Each scene shows the same named points in several views. A view is turned or mirrored, and shifted as a whole, has a little noise and may leave points out.
In the rows, zero is written as 128.

Scene 1
View 1
dof: [106 163 126 149 148  71 152  91 170 131  80 141 113 170 140  87 141  76
 126 126 136 150 154 107 161 118 131 134 117]
Babig: [131  48 114 170 154  76 157 143 131 136 137  95 153 159 145 133 160 176
 116 152 139  84 145  73 166 152  72 138 122]
vev: [ 99 107 106 166 140  78 153 116 177 121 101 122 131 157 100 114 139 154
  95 132 142 108 135  96 168 143  95 135 111]
farir: [137 111 157 143 136  68 159 110 133 139 107 128 161 161 150 136 144  98
 115 144 142 111 120 101 170 116  99 137 107]
setiv: [ 98 124 111 148 121  84 128  82 201 111  68 132 139 151  87 132 131 124
  83 146 152 105  95 110 169 119 115 163  89]
zel: [129  70  97 114 160 101 137  81 148 143  77 119 138 156 151 105 176 137
 137 172 128  86 134  68 158  82 122 215  94]
bavil: [ 71 147 100 183 148  68 167 117 211 102  91 142 128 167  73 101 121 143
  86 101 144 151 135 121 182 147 104 120 126]
madi: [ 63 115 107 142 160 101 198 116 156 136 108 153 135 181  67  70 147 169
 115 107 109 131 167  97 166 102 102 163 117]
dizis: [151  41 129 130 145  90 138 109 115 147 113 101 170 153 161 148 171 144
 126 181 139  64 114  68 161 105  88 185  94]
Dos: [127  85 115 156 153  79 140 111 144 134 107 108 139 162 156 122 160 128
 130 159 140 105 141  81 160 131 104 156 118]
mobig: [ 92  57 142 153 147  94 190 147 104 140 155 121 188 182  97 132 152 180
 118 137 122 105 134  95 167 116  66 154 121]
Folin: [ 64 129 141 163 119 105 146 115 123 139 138 125 132 191  96 102 145 112
 132 148 130 130 159 107 133 137 107 126 123]
nur: [125  96 149 125 145  86 179 113 113 155 114 136 158 167 135 112 154 125
 121 138 122 101 140  86 165  95  95 157 102]
doz: [ 93 126 159 172 132  77 167 135 118 139 145 125 149 185 120 118 137 110
 122 129 135 135 156 109 155 148  88 101 134]
guge: [109  96 122 156 182  68 189 125 141 128 115 129 167 183 145 109 153 134
 139 125 125 150 147  99 182 109 101 162 138]
Vezap: [120  39 141 157 123  94 135 132 106 138 147  92 184 165 126 169 158 160
 115 183 145  71 106  85 152 137  70 156 106]
Ralok: [ 78 120  60 166 188  63 156  81 248  69  42 139 167 171  94 124 133 138
 107 124 150 178  88 131 211  96 133 210 130]
lop: [ 82  85 126 166 149  98 176 143 111 146 153 117 140 186 110  95 157 163
 134 135 119 114 179  84 148 140  85 130 131]
lemi: [ 63  96 113 172 125 118 117 114 123 131 139  99 126 192 108 110 161 131
 147 178 132 118 163  93 120 150 109 147 129]
lasis: [ 76 153 146 149 120  98 146  99 132 143 115 137 121 186 108  92 143  85
 130 141 129 136 160 108 136 124 121 127 117]
dod: [ 70 131 125 158 145  90 165 110 153 124 111 137 143 188  94 101 141 119
 126 130 129 148 144 113 160 118 111 147 127]
melov: [ 80 113 162 138 139  93 176 114 112 135 129 141 188 198 103 126 142 104
 135 139 125 147 120 120 163  90 103 162 123]
View 2
nur: [140  99 126 147  92  83  89  70 111 145  95 144 155 134 109  99 110  81
  85  81 148 104 152 123 111 136 170 156 148]
mobig: [126  96 115 140  96  79  55  67 111 127  88 148 167  68 136  52 144  92
 114  96 123  99 132 119 139 159 147 141 139]
setiv: [131  94 122 117 123  81 129 129  90 140 110 121  89 130 153 141 140 100
  90 165 145 140 157 111 124 107 210 175 126]
Vezap: [116 111 123 139 102  77  30  98  95 110  97 109 133 110 147  30 120  76
  71  96 102 117 173  99 166 135 147 162 126]
Ralok: [ 93 103 122 107  72  95 120 137 110 148  67 157  81 107 159 200 199 105
 146 217 172 150 160 109  97  81 200 104 139]
lasis: [130 105 115 150 119  97 146  94 143 160  93 132 152 171 162 106  98 120
  97 106 141 104  92 129 121 124 213 160 174]
dof: [126 105 114 145  91  97 153 116 149 173  88 127 131 178 134 155 114 108
  93 118 144 120 112 146  95  99 214 144 166]
doz: [123 109  94 159 110  81 108 107 165 162  94 124 164 124 140  70 110 110
  97  96 116 110  89 145 133 137 184 142 156]
dod: [119 101 115 139 106  95 127  95 134 154  84 144 145 130 160 117 135 118
 120 130 142 110 102 128 117 124 198 140 162]
lop: [123  90 123 134  88 102  89  74 126 132  78 131 176 107 151  68 141 105
 105  78  96  87  92 149 128 139 165 149 165]
dizis: [121 108 144 134  73  88  37  82  80 111  90 118 130 145 119  76 114  59
  57  82 123 116 205 103 135 116 147 160 131]
vev: [128  85 118 120 104  90 111 117 108 139  99 116 122 106 144 117 154 100
  94 128 105 123 121 147 121 118 187 162 136]
Folin: [122 103 117 143 120  99 125  92 137 145  90 129 156 147 177  77 112 122
 104 105 121  99  88 125 137 132 198 159 172]
Dos: [114 107 132 135  71 100  80 106 116 135  81 111 132 152 136 103 127  84
  73  96 109 117 152 134 121 102 171 146 149]
zel: [122  97 168 117  62 115  80  69  64 113  78 135 123 175 135 136 128  72
  76  96 144 104 193 105 106 100 171 159 159]
bavil: [125  85  96 119 113  85 149 136 137 163  95 128 117  87 152 148 173 122
 126 166 119 132  84 158 110 115 210 144 139]
lemi: [103 104 137 130 104 117  98  94 117 120  74 113 149 158 203  63 124 119
  94 101  96  96 100 120 150 115 186 159 178]
guge: [114 106 117 143  64  93  84  89 138 152  71 148 157 116 121 115 143  91
 111 105 137 110 132 138 106 120 164 115 156]
farir: [124 114 103 158  97  73  94 112 142 160 100 124 134 147 114 102 102  86
  76 106 142 129 153 125 120 120 182 143 138]
melov: [120 120 107 161 111  76  96  77 141 157  87 165 159 128 147  85 108 103
 123 120 177 108 132  94 129 145 184 128 156]
View 3
farir: [125  63 173 125 120 114  89  71 151 181 123 116 129 122 126 144 115 129
 147 105 100 146  78 121 135 116 108 161 137]
melov: [114 106 204 126 132 131  92  89 128 156 127 142 105  96 113 122 115 151
 166 124 148 146  90 100 134 133 133 187 125]
Dos: [111  56 145 113 136 143  99  77 153 198 129 107 149  91 120 142 134 131
 127 122  91 154  68  91 125 104 101 136 115]
dof: [114  89 172 127 106 123 119  69 101 187  72  97 144 132 163 106 131 175
 123 106 110 142  46  97 139 136 123 128 143]
madi: [140 108 153 140  99 168 144 122 104 177 104 133 125  78  86 115 165 198
 160 145 143 109  65  77 107 137 118 148 115]
setiv: [112 100 174 130 118 124 125  87 135 197  94 139 117 122 134 126 157 139
  97 179  68  97  54 113 123 107  82 164 175]
lasis: [111 102 183 117 105 137 118  66 134 168  93  96 146 119 153  98 134 172
 140 124 135 117  79  87 166 141 133 159 114]
doz: [124  86 181 121  98 133 106  85 158 161 123  94 156  94 133 113 106 152
 186 129 121 139 100 117 149 162 120 143 107]
Babig: [127  45 128 116 123 156 103 100 186 196 160 108 160  62  86 157 133 119
 161 142  80 148  92 105 111 113  85 128  97]
Vezap: [113  57 157 106 145 147  83  83 212 184 177 129 137  70  88 161 128  90
 148 158  87 130 116 109 133  94  88 179 101]
lemi: [ 90 100 162  95 136 173 113  76 169 178 131  93 166  68 135 104 142 146
 129 166 120 126  95  61 161 124 121 145  81]
Ralok: [ 89 129 188 137 149 131 126 131  59 207  79 174  94  82 129 113 143 158
  95 191  72 164  12 100  56 124  84 119 203]
Folin: [108 107 180 113 110 153 118  79 154 164 113  97 153  92 139 100 132 161
 151 147 133 115  95  85 163 144 128 157  99]
zel: [111  57 129 113 160 155 101  73 129 213 123 137 120 102  94 157 171 142
  86 108 109 141  47  59 119  54 106 163 119]
bavil: [124 117 175 143  84 135 148 120 111 183  79 119 143  94 139  97 139 176
 150 186  79 113  54 120 103 171  91 116 163]
dizis: [118  35 137 110 157 141  78  70 182 203 162 132 128  92  84 177 144 101
 122 113  92 146  84  92 122  63  93 175 109]
mobig: [135  78 160 125 122 157 102 115 171 167 165 140 125  56  63 148 128 137
 191 146 128 134 109 104 112 128 105 171  97]
lop: [129  79 145 118 109 170 118 102 161 172 139  99 161  61  95 124 138 163
 180 135 132 134  98  84 132 142 117 137  75]
guge: [122  73 160 129 126 141 102 104 120 184 126 126 132  77 102 136 122 156
 165 110 121 174  67  97 102 134 116 130 118]
vev: [125  85 152 128 103 144 130 102 149 193 111 115 146  90 118 126 148 149
 138 166  79 114  70 110 117 131  88 133 137]
dod: [113 111 182 126 113 144 123  96 118 174 100 119 134  93 129 105 134 171
 148 146 125 132  70  92 130 145 121 146 128]
View 4
lop: [ 79 126 118  98 154  99 143 170 112 148 147 103 159 110 128 164 131 121
 160 123 112 167 159 105  76  95 164 125 113]
farir: [119 122 162  75 137 146 138 139  95 179  69 119 142 108 116 118  89 126
 156 126  91 182 142 111 120 119 142  89 140]
guge: [104 130 107  79 130 111 160 160  93 152 100 125 152 114 105 110 133 109
 162 144  90 176 161 130 100 123 159 112 139]
setiv: [152 135 184  80 121 176 177 182 107 132  88 137  64  93 112 122  75 155
 119 149  69 160 121 135 119 100 157  98 117]
nur: [ 99 129 147  77 129 119 142 165  99 187 101  95 154  99 126 120 115 140
 170 137 100 164 142 121 119 126 128  95 133]
Dos: [110 131 168  78 152 134 160 145  88 135  90 122 144 108 120 119 126 122
 136 108 103 159 150 115 115 127 146 124 122]
Folin: [101  99 133 113 146 134 121 158 106 139 126 111 136  91 109 180 108 136
 159 136  90 162 127 105 113  63 179 114 121]
madi: [102 121 100  96 119  99 174 217 122 135 163 108 114  96 106 127 136 148
 161 177  81 156 136 139  90  90 162 104 122]
dof: [129  69 146  89 151 136 149 153 103 115  95 135 129 105  74  99 118 138
 147 151  61 175 116 114 145  82 164  77 150]
dod: [116 108 114 100 129 133 147 173 104 132 117 128 120  95  95 142 113 132
 156 159  75 167 132 127 111  80 178 105 130]
lemi: [ 95 118 150 115 155 137 130 151  91 112 126 113 141  85 121 192 130 130
 145 108 106 139 136 110 113  80 182 152 100]
mobig: [ 86 173 108  86 117 113 147 176 103 194 122  99 145 107 148 167 106 116
 170 133 116 171 174 126  64 121 154 130 113]
melov: [110 133 109  96 102 138 124 161  87 186  88 110 138  84 110 155  99 128
 180 158  82 166 136 135 124 101 163 108 137]
Babig: [ 94 163 161  74 156 118 169 154 102 155 111 114 149 128 147 139 117 109
 134  93 127 172 181 105  63 136 144 136 106]
doz: [101 103 121  98 153 126 119 144 110 162 109 118 151 117 110 163  92 114
 163 132  94 194 149  92  89  74 177  98 136]
zel: [109 146 185  70 127 130 177 175  78 137  91 104 136  79 125  98 155 153
 143 120 101 118 129 146 152 159 117 132 114]

Which points are out of place in each view (at most two, in the order of its rows)? Write - if all are in place.
view 1: guge
view 2: farir
view 3: -
view 4: melov
